Each row is a point on a tangle of strands that fork, close into loops and nearly touch. The rows are in no order.
(in the rows, 128 means zero)
Points whose rows are less than 120 apart are linked; no others are. Some points are linked to none.
tena: [ 96 191  67 145  92 162 178 176 150 112 126  73 104  92  95 124 124 157
 138 147 149 140 184 252]
funis: [139 120 125 109 121 144 132 116  36 102 141 138 129  65 134 126 117  64
 141 142 110 163 106 132]
norod: [ 95 154 123 138 191 130 109  90 119 140 178 155 132 162  76 220 125  91
 118 157 163  81 142  54]
Luz: [139 131 135 120 180 157 145 110 141 128 138 131 122 132  94 177 138  47
 134 141 155 128 125  67]
Rur: [107 112 130 145 101 133 144 147 159 122 115 142 126 157 157  71 120 142
 138 117 137 196  82 167]
Gegum: [162 154  90 114 138  89 142 105 162  83 145 126  91 139  98 130 130 161
 123 114 106  47 130 112]
moza: [130 136  89 151 102 144 125 172 118 160 159 131  85  94 152  94 120 174
 145 148 105 143 157 182]
Vovek: [100 183 131 141 114 170 160 112 123  93 120  58 106 139 100 135 147 156
  87 143 127 126 168 186]
Murig: [134 104 129  97 159 131 118 144 191 141 116 118 144 147 113 149 104 122
 149  79 156 150  99 100]
malop: [128 149 106 140  87 128  93 182 142 112 161 121  91 132  86 148 111 142
 113 139 125  94 137 148]
mora: [111 138 163 127 132  88 141 105 102 145 166 125 172 173 146 139 112  75
 141 120 145 172 102  75]
beg: [ 83 116 168 117 100 176 172 143  94 111 102 132  69 124 125 104  99 168
  59 145 130 157 139 173]
dazo: [160 140 123 126 109 174 139 163  73  91 103 106 119 108 152 103 174 133
 181  90 124 143 105 113]
sek: [111 128 169 117 124  82 111 119  78 151 128  97 146 161 119 138  94  84
  68 124 145 159 120  89]
kavu: [152 136 139 127 131 152  97  98  69 124 119  91 147  94 124 153 123 120
 105 115 111 105 133 105]
lurap: [119 199 122 145 153 106 103 132 152 119 154 108 126 169  78 143 121 151
 117 116 165  61 155 126]
puze: [ 99 162 143 165 136 140 149 116 122 102 123  89 116 173  97 179 127 139
  72 127 172 111 177 180]
fas: [120  83 166 140 153 142 129 140  68 153  98 127 109  91 183  93  96 125
 150 131 101 168 139 151]
Mefo: [153 134 115 110 139 123 126 141 118 110 139  98 135  80 140 132  89 127
 172 117 126 174  76 138]
Neme: [131  92 148 135 141 139 171 111 113 112 181 156 163 152 154 100 158 132
 154 143 140 174  70  97]
Tus: [134  62 176 138 165 126 117 124 105 143 129 133 120 120 117  78 127 150
 153 140  53 164 123  67]
med: [115 110 165 131  98  76 124 134 155 150 156 143 125 122  92 168  99 106
 103 153 168 130 140 136]
Kasiv: [165 168 119  90  96 121 143  80 154 111 120 181 130 147 115 115 135 120
  94 123 159 119 109 143]
vodi: [ 88 104 119 145 148 161 115 105 168 106 131  87 127 161 132 189 132 131
 148 126 117 105 133 118]
mese: [120  80 159 141 115 136  90 149 143 123 121  92  78  98 114 106 102 166
 153 106  76 121 133 118]
sotup: [158 124 124 107 176 186 127 147 122 126 110 113 118 114  95 142 132  86
 120 136 146 147 116 127]
pigo: [ 89 119 156 159 112 153 154 101 130 110 137 136  95 147 150  92 103 131
  87 131 134 181 126 171]
Zugi: [122 167  66 139  99 109 179 158 141 140 133 123  95  82 133  97 109 159
 130 161 125 144 182 216]
zot: [111 157 165 135 103  89  68 112 115 154 113 119 154 183 106 149 101 114
  69 118 132 126 145 121]
fud: [126 101 123  98 127 107 114 118 102  93 105 111 155  80 125 133 101  83
 144 136  86 178  97 138]
ped: [156 145 104 140 202 101  67 107 131 143  91 173 138 170 148 162 104 114
  95 130 155  78 172 126]
Loz: [130 109 129 131  94 113 177 142 100 125 173  98 115 136 125 129 166 127
 142 169 101 139 106  92]
Babi: [154 189 100 104 147 129 136 120 181 108 138 110 112 128  90 130 133 155
  87 125 146  94 148 149]
bofi: [107 140  91 141 118  78 191 119 190 156 133 126 133 161 165 119 190 152
 124 144 135  80 152 147]
Sino: [111 142 163 120 166 144 159 118  98 119 108  94 116 156  87 176 144  99
  88 108 178 130 150 138]
vuvol: [117 110 138 141 173  53 117  92 125 188 119 140 165 154 106 148 135  95
 172 111 152 103 118 100]
rel: [134 162  90 120 143 210  95 186 129 124  92 102  72 102  87 135 113 136
 134 133 114 133 167 211]
zor: [107 125 144 133 139 128 123 106 133 130 152 126 139 118  65 222 141  62
 124 156 170 103 150  76]
buf: [163 143 103 120 132 184 102 178  94 129 107 104  91  88 113 153 115 126
 102 151 145 131 150 159]
pes: [119 111 169  70 138 158 150 109 173 141 150 115 154 122 112 116 126 136
 120 103 147 171  77 110]
fasit: [132 132 135 142 154 113 166  95 139 115 183 162 135 163 142  95 137 153
 141 104 144 124  83  89]
todor: [163 126 149 145 155 147 113  91 116 173 132 187 115 133 169  76 136 129
 152 107 108 157 131 114]
Futob: [105 136 121 127 155  56 113 116 163 164 116  89 160 188 117 177 143 121
 139 185 132  73 131  85]
Deno: [103  99 141 180 123 163 135 113 139  97 102 191 106 143 167 102 152 124
 155  68 119 173 137 122]
gigur: [141 141 125 127 130 131  76 132 134 180 153 152 169 145 152 120 151 119
 217  87 108 109 107  54]
deku: [ 87  76 142 152 146  58 125 104 174 163 150 155 155 140 111 163 103 111
 112 159 154  77 132 134]
Tiv: [125 125 155 150 154 110  65 129 146 144  95 115 115 169 112 118  93 134
  78 122 111 113 137 139]
lop: [146  69 145 118 167 109 159 106  87 105 148 183  99  93 130 113  93 118
  84 170 108 154 135  87]
Vage: [149 137 146 109 144 129 146 106 113 161 110 117 118 120 141 107 120 146
 116  93 163 118 152 142]
Lito: [108 110 181 115  68 169 175 135 128 163 108 124  96 110 129 136 135 151
  77 129 142 162 147 135]
Luv: [130 146 184  99  95 134 172 132 115 151 112  88 116 116  90 170 144 120
  71 135 166 137 160 129]
ruv: [111  70 176 148 125 125  97 139 124 170  93  94 121 139 122 106 149 151
 149 119  75 123 120  76]
povud: [115 116 125 144 167 135 139 124 188 120 162 106 126 174 112 178 150 128
 170 122 120 112 118  55]
foruz: [133 140 116 145 122  87 107 133 178 158 125  93 138 172 101 161 131 128
 126 128 143  79 139 117]
rem: [115  72 166 156  87 161 104 144 132  99 112 209  99 108 160 108 127 116
 136 115 112 142 119 100]
rageg: [102  74 162 138 182 121  98 124 109 168 136 121 143 140 130  80 121  99
 130 149  86 176 102 112]
Gib: [151 101 165 130 138 160 184 109 126 144 140 148  96 103  96 154 132  72
  99 160 133 152 148  59]
boba: [113 135 146 111 156 124 184  93 142 142 182 119 161 159 155 138 105 176
 129 109 149 135 112  83]
sonal: [ 99 167 103  83  93 149 114 160 137 130  95 122 141 118 105  62 119 166
  80 103 140 129 122 235]
nug: [134 162 133  94  75 153 162 154  91 123 127 141  83  99 155  95  87 119
 111 166 106 191 135 143]
sevaz: [107  86 155 127 131  72  80  95 157 177 122 180 180 128 119 159  99  82
 162  94 147 112 111  79]
Zuvit: [114 179  41 119  86 157 120 134 166  71 101 126 158 109 145 114 152 110
 146 110 148 134 127 202]
nizo: [116 105 125 115 101 156 154 144 179  98  92 115  69 108 129 139 123 136
 105 162  88 135 148 173]
Musu: [ 99 102 120 127 176 117 132 116 152 143 191 150 147 167 103 204 129 122
 154 126 168  86 110  43]
Logi: [114 123 179  94 104  99 155  86 159 133 145 116 165 134 125 114 121 104
 137 128 132 196  72  76]
Gofo: [122 167 125 143 163 135  77 133  99 114  89 135 162 161 131 157 119 128
  77 112 178  74 154 146]
Tizes: [125 159  98 119  99 144 109 144 158 133  76 107 170 125 130 138 143 113
 133 123 149 115 140 206]
Gef: [147 115  92 151 120 104 140 139 115 128  83 110 124 103 173  70 164 161
 211  93  82 124 136 158]
zulor: [146 121 103 156 114 158 158 191 118 149 116 146 107 117 146 116 185 137
 153 125 175 105 141 178]
topen: [140  95 155 118 125 143 111 125  19 106 111 147 127  88 121 103 117  67
 120 128  81 160 115  54]
Gupob: [161 154 133 125 161 122 141  95  70 169 142 144 123 119 149 110 123 124
 141 146 132 130 148 126]
Pera: [114  77 139 141 182  63 111 128 149 169  91 137 149 149 122 167 126 120
 139 151 123  83 107  95]
menor: [ 87 167 125 139  83 183 165 163 141 149 105  77 103 119  94 109 140 157
 104 148 153 129 166 229]
Gemo: [150 143 105 103 178  91  94  94 125 137 134 158 151 172 120 127 102 117
 107 139 160 107 112 111]
Semos: [129  85 120 108 121 109 141 117 157 104 116  96  87 112 139 135 130 123
 117 190  62 131 140 126]
bufun: [125  79 159 151 107 124 140 142 131 108 146 142 162 168 172  81 151 125
 180 107 119 170  86 144]
lofe: [106  93 157 133  61 120 145 151 119 115 132 112 133 114 145 129 147 120
 123 155 108 161  96 134]
logor: [143  96 148  86 136 145 115 133  74 116 149 211 110  80 116 120 103  96
  71 132 125 164 122  98]
Tubop: [169 137 126  97 125  89 123 105 125 118 139 183 151 142 141 125 116  97
 107 146 140 150  92 107]
futeb: [142 154 109 132 113 140 132  93 152 121 136 168 126 111 102 119 140  90
 144 113 143 126 142 158]
Pedu: [135 117  90 134 146 132 160 120 141 113 187  96 153 106 144 153 136 148
 182 129 143 157  89 125]
vitel: [117 135 124 166 137  72  68 125 166 140 153 112 108 168 114 126 128 147
 159 127 107 105 141  84]
Piz: [157 212  73  97  82 132 180 142 161 121 106 161 149 115 140  89 166 140
 116 121 175 102 150 202]
Vud: [146 123 142  88 134 140 110 112  45 134 168 180 149 106  94  92 115  67
  97 122 115 158  92  54]
gazug: [115 127 108 139 127 175 140 126 134 129 132  84 125 141 148 156 177 175
 136 141 122  95 143 143]
vot: [128  83 154 118 121 101  98 132 148 149 145 132 179 130 146 152 108 131
 160  86 148 131  91  78]
tidi: [158 158 133 103  94 114 113 134 118 162  87 119 165 102 142 129 133 156
  94 111 157 107 158 172]
tubu: [124 131 161 119 180 124  87 107 152 140 128 107 107 176 127  89 106 118
 102 142  94 174 115 120]
Sug: [131 128  83 130 142  87  89 107 195 116 181 110 114 126 119 121 121 177
 135 127  95  79 138 121]
pupo: [118 116 134 146 159 106  86 139 129 161 147 121 168 186 119 136 152 133
 221 117  90 101 104  13]
vulap: [121 186 107 113 100 135 124 117 161  80 111 169 160 123  96 113 148 162
  55 122 172  91 152 228]
pim: [135 125  84 131 120 143 177 140 156 109 144  90 149 102 162 172 131 178
 147 137 132 109 123 129]
vuli: [157  99 129 153  84 149 165 167  83  57 139 142 120 130 176 126 157 138
 188 105 117 157 112  86]
nal: [141 137  87 156 140 112  91 112 141 150 107  92 157 121 159  95 139 142
 184  91 103 105 131 159]
Palo: [148 144  93 133 169 124 115 105 116  95 124 103 118 157 166 146  99 127
 129 140 102 149 119  95]
gug: [148 190 152  98  85 154 133 159  92 123 112 131  75 130 101  97  93 126
  87 134 123 156 144 151]
todo: [128 139  80 137 149  96  67 120 149 165 122 126 170 156 153 123 152 152
 219  79 116  70 106 105]
lil: [142  76 165 141  94 150 124 146  87  91 127 182 125 109 170  97 133 117
 172 111  71 167 115  71]
Tar: [108  95 166 143  75  65 129 128 130 132 118 128 131 114 125 166 123  86
  99 175 115 138 114 111]
tefil: [140  70 168 116 130 111  67 129 112 161 111 127 168 121 161 140 127 144
 150 109  78 107 104  63]
Pomi: [112 118 124 170 145 108  91 164 107 108 126 136 143 145 128 155 138 141
 100 136 160  71 124 160]
kilat: [127 210  55 115 115 132 143 119 200  93  99 157 169 124 126  99 172 136
  87  94 179  86 182 223]
devi: [129 166 137  83  89 121 139 127 164 100  95 149 172 113  78 140 115 153
  31 155 137  94 188 233]
meza: [140 175  46 120  66 155 163 164 145 134 106 131 144  75 153 101 150 133
 175 123 148 108 142 203]
fek: [137 152 101 130 138 164  82 100 102  78 121 129 121 121 150 149 134 128
 106 139  75 121 120 105]
bevad: [137  94 143 110 154 130 111 132 123 115 146  92  67  80  88 117  75 146
 126 121 107 137 120 104]
voz: [138 108 141 179 159 145 119  95 155 130  99 169 134 162 190  82 139 140
 167  83  96 140 114 116]
Nunuz: [143 126 135 108 163 122 123 129  75  83 132 101 106  89  88 142 101 112
 100  88 131 129 121  84]
zoten: [141 125 102 134 101 120 129 153  75  93 102 104 142 123 179  91 151 136
 184 120  74 102 121 125]
zol: [135 137  70 156  98 129 188 188 154 142 149 121 116  85 130  84 182 153
 184 122 162  94 143 202]
doto: [139  80 126 113 156 146 177 118 105  96 137 135  75  92 132 115 119 146
 106 174  59 143 115 122]
kilol: [144 159 121 103  75 165 144 165  71 157 138 141  90  72 190 114  93 171
 140 165 125 154 151 168]
sobiv: [134 121 117 174 124 130 126 155 111 144 137 160 138 130 155 143 158 134
 130 140 170 130 112 142]

A piece is two or more points that can be reached from each other along the links. Count, over all rows, the pieces, the separate loops (a circle has one, a figure eight two, a Y none), the forks (points with three links) and the tips (points with one).
pieces | 4
loops | 2
forks | 6
tips | 10

A tip is a point with one link. Name the tips that can be reached along the links from each point below, in the order of the rows.
zot | Loz, Palo
fud | rel, Gib, nizo
vulap | futeb, pupo, devi
moza | boba, gug

How many points has the smallest loop of links through each point below? Write - if it is on no loop.
Tus | 13
Sug | 6
zor | -
